Each row is a point on a landscape with many valleys, with its height.
A ball rolls from a point to the lowest of its 4 nearest points, and stops where none of them is lower. Distance is the straight distance between rows; heights are no part of it.
<1056> (h 25.4): [ 18  23 -24 -29  -5 -33  -4  33 -40  14   2  -8   1 -41  29  -9  17  16
  30   6 -25   9 -19  -2  25  11  -6 -48 -24   8   4  -5  23  46 -23   3
  21   1   5]
<1001> (h 64.2): [ -9   5  15  29 -15 -24  22 -71  -1  20 -31   8  51  24  11  39  -9  22
  -7  41  34   9  26 -23 -21  27 -10  13  -8   1  -4   3 -27 -45   3  60
  -4  22  20]
<107> (h 46.7): [ 28 -15 -18  46   9  14  -1 -37   7 -18 -38   9  23 -21 -12   9 -11  11
   8  11  -3  -4   2 -25 -49 -22  -1  36 -14 -21 -21  28  23 -27   4  21
  33   8   8]
<661> (h 48.2): [ 23 -20   6 -10  -4  16  11 -64  -7 -10  -3  51  42 -14  -9  11 -39 -38
 -58   1  16  14  17  20 -35  39  46  12  -4 -13 -26   9 -14  -2  13  37
   1 -46 -12]
<221> (h 54.3): [  5 -22  40  -2  -6 -24  -9  31  -8  16  -4 -12 -51   5 -29 -28 -13   0
   3 -20  24 -10 -34  35  34   1  -8   5  23   5  34  -5  37  27  19 -38
 -63  34 -22]
<60> (h 68.8): [ 25   3  29 -21  22  -7 -12  18   3  38   0  26 -18 -25  11  12  27   2
   3   1   4  22  21  24   1  17  -5 -34 -24  27  14  -8  15  38 -12  -5
 -11   2  21]
<1103> (h 68.7): [ -9  -8 -18 -13  19   5  21 -49 -14  12 -35   8  28  16  32   5   1  11
  -3  36  36  33  13 -58  -8 -12  32   2 -22 -38 -15   3  -6 -34 -26  65
  43   6  10]
<777> (h 50.2): [ 15 -39  -8 -13  11  16   7  14 -30   4   7 -16  20   6   5   8  20   1
  -5   5   0  12  13 -27  29 -13 -11 -36   0 -19  25  15 -18  25 -19  15
  39  18  25]
<1182> (h 37.1): [-34   9   3  18  11   0 -24  -2   4 -14  -4  -6 -13  36  10 -17   7  -2
  30  -7 -12 -11  -9  -3  -7   0 -18  -8  17  18  10 -14 -14 -11   7 -18
  -9  12   5]
<299> (h 37.9): [ 30 -10   1   3  -7  -6  48 -16  -9  25 -10  -8  10   4  26  35  29  -5
  -8  10   8  -5  10 -30 -14   0  10 -48 -28 -18  -2  34 -31 -13 -56  57
  39   6 -22]
<771> (h 48.1): [-40 -15   4  12  24  28  14  -9  46 -26  -6  12  18  43 -11  -7 -25 -27
 -27   4  28  60  10  -2  23  23  17   7  22 -35 -10  -1  -8 -11  37   1
  11 -18  -5]
<683> (h 29.7): [-14 -10  14 -10  -5  -2 -17  -9  -4  16  18  29  20  -9 -21 -11  -3 -27
  -9 -33  -5  40  -2  29 -16  37  11   0 -20  25 -20  -4  -4   2  15  10
  28 -28  -1]
<712> (h 58.1): [ 22  -3  20   0  -3 -13  19 -28 -17   3 -23  -3  12  11  18  15  32  26
  16   9  14   1  26 -17 -12 -22  -6 -16 -16  14   4  39   1 -21 -17  39
  18  17 -13]
<835> (h 64.8): [-10  17  12 -43  15 -26 -42  29  -9 -16  21 -33  -8  17  37 -27   9  23
  12  -3   9 -13  -8 -18  71  12  10 -22  -8  13  56   2  17  38  16 -36
 -34  22 -27]
<710> (h 44.2): [-51  46 -37  18   6   1  15 -23  14 -10 -16   5  15   5  10   1  -6  -4
  45  43  11  20  16 -51 -48  -6  10  23 -13 -26 -20  10   2 -47  -8  26
  42  -9  -6]
<1349> (h 40.4): [ 10   5  28 -18  -9  -4  10 -28  11  25 -10  37  22  -7  -9  -4 -14 -17
 -48  -1  28  19   6  25 -28  32   8   4   5  15 -10  -1 -17   5  16   8
 -14 -28  10]
<848> (h 54.5): [ 37 -20  -6 -65  -2  14   8  36 -29  36  22  14 -25 -14  -8 -25  -2   2
  -1 -13  -3 -15 -33 -11  71  -7 -14 -35  16  -2  17 -14  -9  66  -7 -19
  -7  26 -13]
<569> (h 74.1): [ -6   0 -11  26 -17 -21   6 -79  43 -20 -18   2  60  17  11  38 -14   0
 -26  42  40 -24  49 -30 -66 -15  21  52 -35 -17 -33  -5  -4 -26   5  68
 -12  21 -28]
<1053> (h 70.7): [ -8   7   3  20  15 -12  11  -5 -17 -15 -10 -31  29  30 -25  19  15  16
  25  24  17 -10  34 -22 -14 -26 -16  37   1   0  -4  -8   5 -17   9  34
  -4   6  -8]
<7> (h 61.9): [ -5 -29  24 -20   7   2   8 -12  -6  11  -3   9  20  11  15  -6  11  -2
  -4  13  28  44   3  -3  29  22  13 -11   0 -11  21  -1 -26  15   2  12
  25 -10  15]
<462> (h 52.3): [-23  -1  22   4  12 -21 -27 -15  34  22   9  -9  22  52   0  11   1 -17
 -17  11  47  30  33  29  -2  16   8   0  14   3   8   7  -8 -24  35   2
 -27 -31 -13]
<80> (h 39.9): [-32  25  27   0  20  13 -38   5  23 -22  10  -7  -7  33 -20 -42 -37 -28
 -22   1  -5  23  20  40 -11  19  20 -14  11  25  -5 -27  -4 -15  33 -20
 -40 -23  -3]
<1390> (h 68.1): [-30 -14  42 -28  21 -25 -10  16  18   3   4 -35   2  35  15 -19  14 -10
 -16 -20  14  13   4  34  44   4  17  -5  27   5  29 -22  -7 -17  22 -38
 -50  18 -33]
<430> (h 64.4): [  0 -21 -26  36  -6  15  13 -64  37 -28 -35  22  34   6 -15  18 -14  13
 -22  26  24  21  27 -42 -22 -24   8  30 -18 -54 -23   7  22   2  23  38
   4  -2 -18]
<33> (h 41.4): [ 11 -20  32  -4   8  11   9  -8   7 -10  17  19 -31  -4 -37   3 -50 -26
 -58 -21   2  25  19  48   3  23  -7  24  10   4 -30 -28  -2  19  32   8
 -29 -23  -6]
<871> (h 69.5): [-28  -2 -12 -11 -15  -9  14 -23  14  -3 -16  -4  21  26   6   1  18   9
  17  25  36  31   2 -46  21 -10  12 -20 -10 -13  29  24 -21 -16   3  17
  12  -4  25]
<585> (h 44.1): [ -2  13   2  39  -3  -9   8  25  10 -22  -1  -6  28 -34 -30  38  18  14
  21 -23 -21 -47   0  33 -28 -11  17  58 -10  45 -53 -48 -17 -37   7 -18
 -32   6 -24]
<615> (h 50.5): [-13 -10  43 -20  16 -26 -17  -6  18  11 -23  -9  16  39  21 -21  19 -13
   1   5  27  30  -2   4  30  16  16 -11   1   6  28  33 -12   7   4 -25
 -13  -4 -20]
<399> (h 70.4): [ -1   2 -32  53  -7  36  16  -9  26 -38 -26 -22  19  13 -16  11  -1   4
 -11   9   0 -15  18  -4 -10 -28   4  32   1 -19 -24  -5   5 -58  11  27
  20   9   0]
<907> (h 51.5): [ 53  10   3  33 -17 -18  -2 -18  13   1  18  19  34 -13   5  58 -17   1
  -8  13 -23 -18  34  14 -59 -10  12  37  -8  26 -48   9 -15 -27  -7  43
 -29  -7  27]
<909> (h 43.5): [ 22   8 -26  29 -21  -3  -4 -10   4 -30 -16 -15  14 -29  -5  29 -11  -6
   2  -6 -58 -38   5  -1 -63 -25   0  48 -10  20 -59   1  35 -58 -20   9
  16  -6   0]
<105> (h 16.0): [ 16  -6 -40   4 -14  29  -3  11 -25   6   3 -19 -39 -22 -13 -18   9   4
  -8   7 -19 -13  -7  -2  12 -16 -22  14  -2  12  30  17   3   1 -19  -7
  28   5  20]
<166> (h 45.0): [-30 -11  -2   9 -15  19 -29  23   9   2  -5  16 -53 -12 -52 -30 -26  -8
   4 -38 -41  -7  -3  51  -3  24   4  17  10  15  -2 -28  16   9  -7 -27
   7  -6   8]
<386> (h 56.8): [ 18   3  -5   6  -6  -7  -1 -34  -1  15 -25  39  37  -6  40  35 -14   2
  -1  10  33  17  23  -4 -39  10   0   7 -19   8  -9  28 -18 -29   4  50
   2  -5  19]
<1257> (h 38.3): [  2  30   4 -30   0 -56 -33   9 -17  12 -12  -2 -33   1  45  -9  30  -2
  21  -9  -8  -4 -10 -26  31  26 -13 -33  -6  17  26   3   2  44  -4 -26
   8   0   3]
<1360> (h 24.9): [-28   4 -21   8   0  20 -22  31 -20 -14 -11  -8 -49 -13 -13 -28 -15   0
   1 -13 -61 -43 -17  10  15  15 -22  25  -8   1   1   0  34  -5   3 -55
 -11   8  43]
<32> (h 76.6): [ -9   6  12 -33  -5 -15   8   8  -3  12   8 -35 -15  16  44 -23  38 -19
  13  17  35  21  -2 -39  53  15  16 -39   7 -25  32   7  -7  32  -8 -26
   1 -15 -12]
<838> (h 20.9): [-17  10 -21   2   4  11   2 -10  -3  12   1  15   0 -26 -17 -19  -1   7
  16  -7 -19   5  -7 -19 -15   9  12  -3 -11  -3  -7   6  -2   8  19  -4
  20   2  14]
<739> (h 17.8): [ 42 -24  28   1  -7  -8  15  -1  38  10   4 -23  -9   6 -16  23 -15 -33
 -40   1  40 -11  38  51 -12  -7   3  41  38  36 -36 -19 -28 -10  49 -20
 -33 -13 -12]
<691> (h 38.0): [ 33 -37 -13  -8  -2  -3   3  15 -11  36   5   7 -38 -38 -12  -8   9  18
 -18 -38 -17   2 -21  10  26   8 -30 -30  -1  19  -4 -13   9  24 -31   5
  17  -6   3]
<148> (h 48.3): [-16  -8  30 -47   0   0  -7  37 -23   8  23   6 -41   4  -6 -10 -23  -6
   7   3 -16  28 -26  17  33  26  19 -34  14  19  24  -4  -9  44  22 -34
  12  -2   4]
<713> (h 66.7): [ 44 -31 -23 -66  -9   3  37  38  -9  35   8  10 -23  -9  10  15  39 -20
 -45 -32   0   3 -19   6  54   2   9 -43  19 -24   1  -6  -4  31 -32  20
  -6  27 -13]
<814> (h 58.7): [-40  32 -13  13  10  16 -19  38   3 -44   0 -12 -23  26 -12 -33  -6   1
  35 -18 -22 -43  -8  12   2  13 -16  25   8  -1  14 -27   0 -24  -4 -34
  -9 -14  -6]
<912> (h 83.7): [ 39  27  -4   7 -18 -24   3  23 -35  25  -1  -2  10  -9  39  45  48  12
  27  20 -18 -23  -8 -10 -10 -31 -25 -18 -11  20 -19  31  -7  13 -44  25
  22  22  -6]
<580> (h 40.7): [ 25 -36  12   6  -5  46  39 -17  -9   1 -13   3  12 -21 -22  10 -29  -5
 -51  -2   3  30   3   2  -7 -30  17  31  -3   0 -32  -5  10  -6  14  -2
   9   3   8]
<316> (h 52.4): [ 39 -30  11 -50   4 -22  15  11  -4  37   8  10 -11  -5  34  39  33 -12
 -22 -33  18   1  -4  36  35  -6  14 -41  -4   1  25  45   6  36 -22  15
   5  -9   8]
<895> (h 49.2): [  4 -16   2   4  -4 -23  15 -12  15   9  -6  25  23  19  -9  20   8  -6
  11   0  22  29  -2  11 -15   5 -13  27  -3  22   8   1  -3  -7   3  -6
  -5   7   8]
<361> (h 62.0): [-20   5 -11   1   5  19 -16   9  33 -26 -12  -5 -24  18 -41 -59 -54 -15
  -9  -6 -12  22 -13  24   7  32  19   6  22 -29  -8 -57   7 -23  28 -40
  -3 -17  -6]
<669> (h 38.2): [-38  54  -6  26   9 -11 -20  22  -8  -5  -8 -19   8  20 -14  -1   1  16
  60  13   8 -14 -11 -18 -19 -18 -10  13   3   6 -10 -14   3 -19  -6   8
 -16  16 -12]
<35> (h 21.8): [ 23 -13   2 -18 -13   6  30 -42 -38  18  10  42  23 -27  49  31   2  14
  -8  14  -5   9  29   5 -24 -16   9 -54 -40  -5 -21  38  -7  14 -45  46
  22  14   9]
<998> (h 67.7): [ -2  23 -34  20  -8  17 -19  46  -8 -38  -1 -28 -35 -36  -2 -14  18  40
  45   8 -31 -15  -2 -12   2 -16 -26  21  -9   4   9  -6   0 -18 -20 -17
   2  25  22]
<591> (h 60.2): [-14  -9  11 -61  -9 -26 -17  23 -10  16  10  29 -23 -15  11 -59  -4   3
  21  -8 -16  -5  -7   1  32  26  36 -43   6  17  23 -24  34  78   9 -31
  -1  22 -13]
<1265> (h 71.4): [ 13  56  18   4 -10 -17 -23   8 -16   9  -6  21 -29 -43  10 -13  27  15
  50  17 -35 -25  -3   6 -30 -22 -10 -21 -17  37  -5 -13   3  24 -22  -4
  -4  11  32]
<938> (h 51.1): [  9  11 -33  -7  -8   8  11 -39 -39   8 -11  19  10 -29  11   4  42   6
  11  26   2  -4 -15 -41   0  -3   5 -28 -23 -39   5  30  -4  12 -16  42
  45 -14  18]
<1354> (h 65.5): [ -1  -5 -21  17  21  34  23  -5  52 -49 -11 -39 -14  48 -10 -12 -48 -11
 -37 -22  31   6  19  14  22 -23  -7  34  20 -44 -26 -27 -10 -40  28 -21
   6   8 -34]
<562> (h 42.5): [ -4   3  10  32  -7   8  19  20  13 -12   1 -20 -31   7 -39   6 -48 -11
 -35 -17 -22  -7 -17  58  15   6  -4  35  39  -4 -20 -18  -6 -16  28 -48
 -26  15 -29]
<1228> (h 70.3): [ 27  16   3  -4  -4  -3  36   3 -26  10   5 -15   6  25  15  14  36   8
  24  24  32  -2  27 -32  15 -29 -10 -11 -10  -7  27  18 -18   2 -32  23
  17  19   2]
<1175> (h 79.1): [ -2 -22  -1 -55  18   4 -10  38 -19 -16  35 -30 -44  11  22 -22   1  21
 -11   5   7   2 -52 -26  79   5   3 -32  16 -14  46   7   0  26 -11 -27
  -5  -1 -21]
<779> (h 33.9): [-59  21  -9  13  31   0 -42   0  21 -37   8  -9  -8  61 -10 -26 -32  15
   0  -7   3 -17 -10  39   4  12 -18  21  21   5 -12 -41   8 -12  28 -42
 -33  -2 -19]
<167> (h 36.0): [ 17   5 -11  24 -27  24   1   0 -16  22   0  12  -9 -57 -37   4  -1  26
   5 -11 -50 -16 -14  27 -10  -3  -1  11 -19  36 -35  20  18  18 -16  -8
  27 -44  21]
<328> (h 28.0): [-13  42  -1  35 -24 -12 -16 -29   0  -4 -11  27  23   9  -3  28 -28   2
  30  23 -14 -18  17 -30 -53 -15   3  30 -27 -10 -15  28  19 -16   8   7
  25 -19  15]
<566> (h 57.7): [-22  56  -5  -9  14 -37 -24   7 -26  17 -13 -13 -17 -18  42  10  10  22
  79  21  -4 -16 -15 -33 -10   4 -14 -31 -28  14   7  13  -7  22 -15 -13
  22   8  -1]
<930> (h 51.9): [-27   0  11  25  13 -13  -9  25  19  -6  -1 -17 -11  34 -24 -25 -30 -16
 -21 -35   5 -24   0  18  11  -7 -16  52  38   3  -3 -39   4 -19  37 -39
 -38  10 -22]
<491> (h 92.5): [ 17   0   8  11   0   5  10  29 -19  21  14 -12  -1   1   8  21  37  48
  27 -10 -10 -14  -6   1  11 -37 -32  -6 -13  17  27  18 -23  21 -17  16
 -24  21   1]
<140> (h 8.6): [ -6   4 -16  -2 -19  26  21 -38 -18   6  -2  38  31 -28  -2 -12 -21 -29
 -15  -3   7  42 -25 -19 -13  15  22  -1  21 -23 -14  10 -12   0   5  41
  20 -12   8]
<1108> (h 61.8): [  5 -36  26 -11  10   9   4  20   1 -11  19 -39   3  34   8 -12  35  -7
 -13 -10  11  14 -10  -4  43 -20   2 -24  18 -34  35  21   5   7 -17 -12
 -11  -5 -29]
<454> (h 75.9): [-27  11  -5  27   6 -27 -15 -71  57   3 -14  21  41  30  39  36 -31  18
  -9  48  26  11  21 -23 -43  14   3  29 -35 -37 -38 -26   5 -47  44  33
 -12 -27 -40]
<486> (h 33.8): [ 18 -29  20  -3   2  26  30  24  -4  12   3   2 -17 -27 -39  -8 -15  -9
 -40 -38  -7   5 -23  35  10  -9  -5   3  15   3   2  -9   3  21   3 -17
 -16 -10   9]
<504> (h 66.1): [ -6 -28  -4 -41  -2 -21  11   9 -17   5  21 -17  -8   7   7  10  48   3
 -28  -5  25  31  -4   1  50  -3  -1 -44   3  -3  42  13 -12  42 -28  -1
   9  -2 -11]
<832> (h 41.8): [-32  28  23  29  -1 -28 -14  21   3   9   1   8 -13  -9 -38 -20 -21 -18
  -6 -43 -30 -45   7  57  -9  18 -10  25   9  43   3 -32   8 -13  29 -15
 -38  16 -28]
<703> (h 44.5): [ 11 -23  -6 -55  -1   7 -12  25 -14  21  24  10 -14 -25  15 -16  17  -6
   3  -3 -17   3 -24  -2  22  29   5 -48  19   6  23  -9 -29  56 -33  -3
  13 -24 -11]
<416> (h 32.0): [ 22 -26  31  12   2  -8  13  25  14  25  -9   3   1 -20 -23  -1  10 -22
 -38 -39   8 -28 -12  27  -7 -11  -7  25  19  25   0  -5  -5  -9  18 -28
 -31  12   6]
<716> (h 64.9): [-19  11 -11  43   6   4   7 -23  15 -43   7 -14  44   4   7  43 -13 -12
   3   5   8 -33  15  -1 -67 -19 -15  79   2  -2 -34 -26   9 -31   9  34
 -30 -15 -23]
<592> (h 61.5): [ 14 -22 -21 -43  -6   2  -8  57 -35  16  23   2 -61 -54  -7 -46 -23  31
   2 -11 -19 -36 -39 -23  59  37 -33 -40  25  10  17 -22  53  69 -20 -31
   5  42   9]
<652> (h 54.4): [ 18 -22  16 -12   1   8  -2   1  12  -4  21  -9  -7  16 -10   1  17  -6
 -19   6  17  22 -11   5  13 -15  10  -4  22  -7  16  -1   1   8  -4  -6
 -10   4 -15]
<1176> (h 30.1): [ 31 -10  -8  39  -4   5  -4 -42  34 -20  -4 -29  11  22 -16  35 -36 -21
 -37   2  29  15   9  28 -26   1  22  31   4   1 -32 -12   1 -30  28   3
  -8  -4 -15]
<677> (h 67.1): [-39   5  -9  21  21   0 -21  22   6 -19   0 -16 -33  40 -23 -57 -30  -4
  -1 -18  -6 -33 -25  19  23 -11 -32  15  24 -26  22 -13   7 -10  21 -40
 -25  22 -15]
<646> (h 51.7): [ -7 -19  -9  13  -6  24  -2   6   9 -21   6 -14 -13  23 -23 -20 -29 -15
 -19 -15  -3  23 -20  27  21 -21   0  15  21 -11  15  -2  -7  -3  15  -4
 -26   5   0]
<1079> (h 24.7): [ 41 -16   9 -13 -12  28  27 -15 -11  24   6  15  19 -32   0   7  11  18
 -37 -20   0  26  10  29  -1  16  -1 -13  -8   3 -18  15 -15   9  -8  17
   7   2  27]
<941> (h 52.6): [ 32 -10 -10   0 -15   8  -4 -62   9  12 -15  49  45 -46  28  42 -15 -12
 -33  18   2  -9  15   0 -71  30  19  20 -30  -6 -16   6  -8  -1   3  54
   9  -4  -8]
<1125> (h 63.5): [-48  24 -16  45  12  26   2   4   6 -45  -3  -3  -5   7 -14 -16 -22  -7
  12   7 -17 -20  -8 -14 -28   1   0  37 -11  -7 -10 -29  14 -31  40 -21
  -5 -19  -7]
<358> (h 27.4): [ 17  -1 -18 -17 -24   5 -13  18 -15  19   5   8 -23 -35 -19 -34 -18  12
  17 -19 -39  -5  10   2  27   6 -12 -29  -1  26   8 -16  23  39   8 -19
  18   5   6]
<913> (h 40.8): [  6  29  32  -5  16   4   3 -15  46  -4   3  -3   6  15 -14  -2 -14 -26
 -23  -6  23  18  12  41  -4  34  13   4  11   3  -4 -46 -14 -16  11 -24
 -57 -12 -21]
<241> (h 72.8): [-38  19 -36  17  21  13 -23  25   3 -46 -35   3 -22  23 -24 -35 -36 -14
  10 -14 -23 -13 -19  -2 -15  -8 -11  26  22 -32 -22 -32  -8 -27  19 -50
   0 -17   9]
<264> (h 93.9): [-12  36  23 -24  13 -61 -24  32 -29   0  19 -32   9  17  24  -2  26  32
  45  19  10 -29 -11 -32  39 -24 -30 -13 -13  14  44   0 -19  35 -16   6
 -24  32 -12]
<163> (h 36.3): [ -5  27 -15  43 -14  16  -4  22  -8  -4  -6  10 -16 -27 -39  13 -43 -10
  -4 -33 -53 -29  -8  60 -26  -5 -18  48   0  16 -34 -28   0 -36   2 -51
  -2  10  -1]
<1275> (h 34.0): [  1  13 -16 -27   1  -2   7  10 -27 -16  11  10  -3 -31  30  -4   7   1
   5   8  -6   8 -11 -21  26   2 -12 -58 -11  17  20   1 -13  34 -30  14
  42  -7   9]
<718> (h 55.6): [ 25  -4 -33  22  -4  32  25  15 -16  -2 -14 -14   0 -38 -23  18  14   0
   7   0 -37   0 -11  -2 -12 -34 -24  -5 -13  -3 -33  24 -14   0 -35  20
  38  -5  15]
<1080> (h 44.4): [-52  25 -22  50  -1  -3 -15 -19  30 -38 -10 -10  31  28  21   0 -18  21
  37  42  -7 -45  -2 -30 -44 -25  -2  47  -1 -35 -43 -25  17 -43  18  13
   0 -14  -4]
<324> (h 22.8): [-20 -14  32  -6  13 -16 -14   1  18   6  13 -47  18  32  29  -3  22  -7
 -15   4  33  23   9  -4  12   0   1  -3  22 -32  24  25 -19  -4  12   8
 -23  -3 -10]
<304> (h 52.5): [  6  21  18 -20   9 -39 -28  49   6  -1  30   3 -34   9   5 -31  13 -18
  -2  -9  -5 -36 -13  -4  54  15   7 -18  18  16  19   7  27  42  -6 -24
 -24  38 -10]
<62> (h 63.7): [ 17 -16 -22  17 -18  39  25 -25  -6  -7 -19  -9  27 -30  -8   7  24   6
  -2  22   6  -2   8 -35 -19 -22  -4  -8 -15 -20 -11  30   4 -13 -12  23
  30   8  39]
<1165> (h 60.3): [ 19 -27 -36   7 -15  18  30 -56  12   6 -32   9  22 -15   3  15 -11  19
  -2  31  13   3  15 -41 -30 -12  21   1 -25 -17 -12  39  11 -30   3  44
  20  13  -4]
<800> (h 67.8): [ 16 -14 -28 -24 -26  16  24  10 -21  -6  34 -16 -28   1   5 -25  21   5
   6   9   3  23 -12 -47  66 -11  -5 -28  11  -8  47  41  -2   9 -25  -2
  36  15  17]
<798> (h 80.5): [ 34  34  -6  -3   9 -16  -8  23 -37  25  -4 -10   0 -57  10  19  40  32
  33 -10 -26 -52  -8   9   3 -25 -41 -35 -32  62  -2  -4  23  17 -35  -3
  10  30  24]
<1147> (h 89.6): [-18   9 -30  16 -12   6  -1  24 -18 -30  -9 -23 -17 -26  -6 -31 -11  30
  63  40 -45 -23 -10 -41 -41  -8 -16  11 -22 -29   8  23   9 -25 -38   5
  26   9  39]
<14> (h 34.5): [ 33 -31  21 -15  -7   7  15 -12 -12  48  13  17  13 -20  15  26  21  -8
 -19 -16  22  35  18  18 -11  26  21 -29  -7   9 -17  15 -27  11 -11  20
 -13 -23  21]
<1367> (h 93.5): [ -9  10 -51  33  -2  28  31   1 -12 -35 -19 -19 -14   1 -10  -6  30  15
  37  25 -12 -30   7 -45 -27 -26 -29  23 -10 -22  16  12   5 -21 -26  10
   0   8  18]
<811> (h 20.1): [ 10  24 -36  22 -25   6 -27  13 -38  -3  -4   5 -16 -68   5  13  13  11
  49   1 -68 -15 -12   1 -64  -2 -15  13 -36  14 -28   3  23 -20 -12  -5
  39 -28  25]
<1330> (h 22.7): [ 23 -25 -20 -43  -8  14  32  -8 -30  22   2  51   8  -9  30  11   7 -20
 -24  -6   6  33  -4   6   2  38  15 -39  -3  -2 -18  17 -34  16 -18  33
  16  -4   7]
<1128> (h 19.4): [-16 -13   0 -10  -5  18   1 -33  -1 -16  -3  19   7 -20 -24 -20 -29 -21
  -8 -14  -6  34 -13  11 -23  30  39  15  19   7 -15  -5  -7  11  19 -10
  24 -15   8]
<157> (h 31.7): [ -1  23 -14  30 -29  12 -34 -15 -29   0   4  33  15 -34 -14   8 -25 -35
  20 -18 -58 -11  -2  27 -41   1  22  25  -3  14 -29   3  38 -23  -1 -19
   7 -35  -4]
<1129> (h 68.6): [ 12  -2   7  36   9   6  15   0  24 -12  -3  -1  34   9  27  31  -3  13
 -30  20  20  -2  10 -15 -11 -35   2  23 -11  -8 -23  18  -7 -36  15  23
 -13 -20  17]
<867> (h 48.7): [-57  -3   0   4  21   7 -22  12  13 -30   4 -23 -36  51 -25 -37 -11  -4
  33  -4   5  13 -23  18  30  39  14 -14  34  -4  18 -28  -4 -14  15 -29
   6 -26   0]
<384> (h 32.6): [-18 -30   9  -6  -2  43  -3 -19  21  -5  13  20  25   0 -10  -9 -18 -10
 -35 -16  25  56  15   0   2  19  45   4  35 -17  -4  -7 -16  -3  40   7
  -5 -35   4]
<306> (h 37.7): [-13 -30  17  -7  18   7   4  22  11  -2  24  -6 -14  41 -15  -5   0  -1
  13 -22 -17  26 -23   5  34  17  -1   1  31  -4  19   5  11  23  10 -18
  -7  -5  -2]
<1173> (h 69.1): [ -8  10 -11  21 -24 -10  -3 -51  33   1 -26  17  39  11  27  14 -16  15
   7  50  33   1  17 -49 -45 -22  28  15  -8 -44 -13 -25  28 -43  27  17
  -9  -9 -10]
<637> (h 64.5): [ 14 -43  31 -46   8  -5  16  38   5  15  14 -11 -15 -13   6  -8  28  23
 -21 -26  11  12 -29  -4  53   2  -5 -28  30 -19  15   5  -5  44   4   2
   5  19 -16]
<801> (h 9.0): [-39  38   4  38  -3 -18 -36  10   2 -15  14   0   8  21  -1   6 -20  10
  33  21   9 -52  -3 -22 -39   8  -5  10  -5  11 -29 -20 -12 -37   4   2
 -24 -17  16]
<965> (h 56.6): [ 53 -19 -48  16 -23  45  -2 -62   9   4 -28  35  44 -53 -25  45   1  -7
 -51   1 -29 -34  18  -1 -48  -7  29  46 -21 -26 -30  16   9 -20  13  23
  30 -20 -13]
<291> (h 60.6): [ 50   4  28   7   3 -30  33  -6  -8  21   6   0  -3 -13  36  67  55  22
   9   2  16 -18  20  22 -41 -25 -22 -31 -22  -4   1  33  -5  -1 -45  35
  -6  26   5]
<643> (h 72.0): [-24 -30 -33 -53   1  -8 -14  39 -12 -22  12 -11 -52   6  21 -48 -19   6
  -3  -1 -29  -9 -52 -18  62   6  -7  -3  15  -6  51  -4  24  44  -2 -46
   4  26   5]
<1221> (h 36.2): [ 29  12  11 -35  26 -25  23  -7 -18  30  11  28   9 -24  43  38  30  18
  -8  -5   5  -5 -11  31 -11  14  10 -54 -22  29   2  33 -13  18 -33  36
  36   7   9]
<1158> (h 60.4): [-17 -42  -1 -13  31  31   9  24  14  -4  11 -15 -17   8 -29 -19 -21 -18
 -25 -10  -5  38 -27   2  36  10 -18  -4  32 -20  45   0  -5 -21  17 -29
 -16  -4  -6]
<1341> (h 11.5): [-16  18  20   1   7  11 -14   2  23  -7  11  -3  -9  31 -20 -20   4 -17
   7  -8  -7  19  -7  13  18  14   3 -18  24  15  11 -24   4   1  25 -24
 -15 -11  -9]
<1394> (h 67.0): [-41   0  29 -19  13 -17 -34  44   7 -22  12 -27 -51  39  -5 -44  -5   3
  36   7 -10 -14   3  -6  71   4 -16 -36   9   0  42 -10  21  15  28 -49
 -22  51  -1]
<1232> (h 61.0): [-16   8  -1  27  10  23  -9 -23  29 -24 -20  -1  18   8  -4   3 -34 -23
   8  24  36   8   9 -26 -16   6  12  -6 -13 -15 -21  -3  17 -27  25 -12
  13 -18  -2]
<737> (h 8.0): [ 36   8  -7  -6 -23   6  15 -23 -23  25  -4  46  27 -23  11   9  14  -9
   1  -3 -13  -4   4  20 -29 -14   6   0 -33  18 -38  15   0  16 -24  30
  14 -12   0]
<400> (h 43.4): [  9 -42  11   0   5  32  24 -24  48  -9   0 -31  15  11 -22  -3 -22 -33
 -50 -16  40  38  16  32   2 -11   5  18  40 -24 -30  -1   3 -13  22 -11
 -20 -19 -19]
<473> (h 41.6): [-13  28   6  26  -4 -37 -10 -36 -12  24  -9   2  49  16  32  21  21  17
  10  17  18  -4   6 -20 -29   4  -1 -10 -16 -12 -21  28   2   3 -31  16
  30   3  35]
<446> (h 76.5): [ 15  -1  18   1  -7 -12   2   7  14  12   6 -18  17  23   8  20  37  19
  19  12  27 -16  17 -14  -4 -18 -11   6  10   9  32   9 -18 -34 -21  26
 -32  -4  10]
<827> (h 42.7): [ -8  14  32   6   5  -9  -1  24  -7   0  12  14  -2 -14 -34 -16 -12   2
  -3 -34 -19 -31 -22  41  24   0 -16   8  13  29   8 -29  24  14  23 -49
 -38  12  -6]
<539> (h 78.8): [-11  15 -37  -8   8   3 -11   4 -13 -25  12 -22 -37   8   7 -13  20  13
  18  25 -24   1   0 -85   7 -19  -7 -18 -13 -15  32  24  -6  14 -21  -9
  41   9  24]
<46> (h 42.6): [ 20  -6  28  15   9  -6   3   8   6  41  19  17  10 -24 -10  41   9 -19
 -13 -26   3 -12  21  15 -31 -11  -1  21 -13  26   3   9 -16 -15  -7   7
 -38   4  31]
<482> (h 35.8): [-16   3   2 -14  -5 -16 -36  31  -8  13   6  26 -46  -1 -19 -39  -4   2
  28 -20 -25  -1   3  25   7  18  -3  -8  -8  32  12 -15   1  38  11 -37
  11 -26  16]
<279> (h 60.7): [ -4  40   7 -13   3 -49  22   4 -30   6  -2 -15  13  22  37  18  21  13
  48  44  20  21  14 -47 -13 -22 -21 -11 -10   2  13  26 -19 -16 -33  42
  32   4  -1]
<455> (h 29.6): [ 41  14  43  17 -16  17  16   1  27   5   9   4  -1  13  -6  26 -11 -47
 -56 -41  -9   2  21  45  -4  10   4  22  -4  31 -30 -41   4   0  -3 -18
 -24 -15 -19]
<20> (h 41.1): [-11  14  15 -13   2  -6 -18  24  -6   0  12  -2  -3  36 -20   0   6  10
  11 -25  21 -29   5  10  16 -18   6  -1   2  10  18 -14  18  33   6 -29
 -12  19 -11]
<1332> (h 62.2): [-12 -12  30  -9  20 -31 -12  -1  10  25   6   7  -2   8   9  -7  20 -14
  13   2  19  12  19  20 -13  28   8 -21   2   9  15   3 -21  17  -9   0
 -11 -16 -13]
<492> (h 79.8): [-12   0   5 -21   9 -16  -5  29   2   4  13 -41 -13   4  34 -11  27  21
   2   8   3   2   3 -31  45 -28  -7 -19  11 -15  63  31   0  12 -19  -8
   1  19 -19]

Call two points neighbours if one is among the 4 nearest of the other. Go from one point of each pair to the other, from neighbour to neighbour, staying as low as possible. Name the highest point that can't be avoided.
<737>, <739>: <691>
<140>, <324>: <462>
<1056>, <105>: <358>
<1341>, <1056>: <482>
<737>, <140>: <1330>
<737>, <801>: <1182>
<140>, <105>: <838>
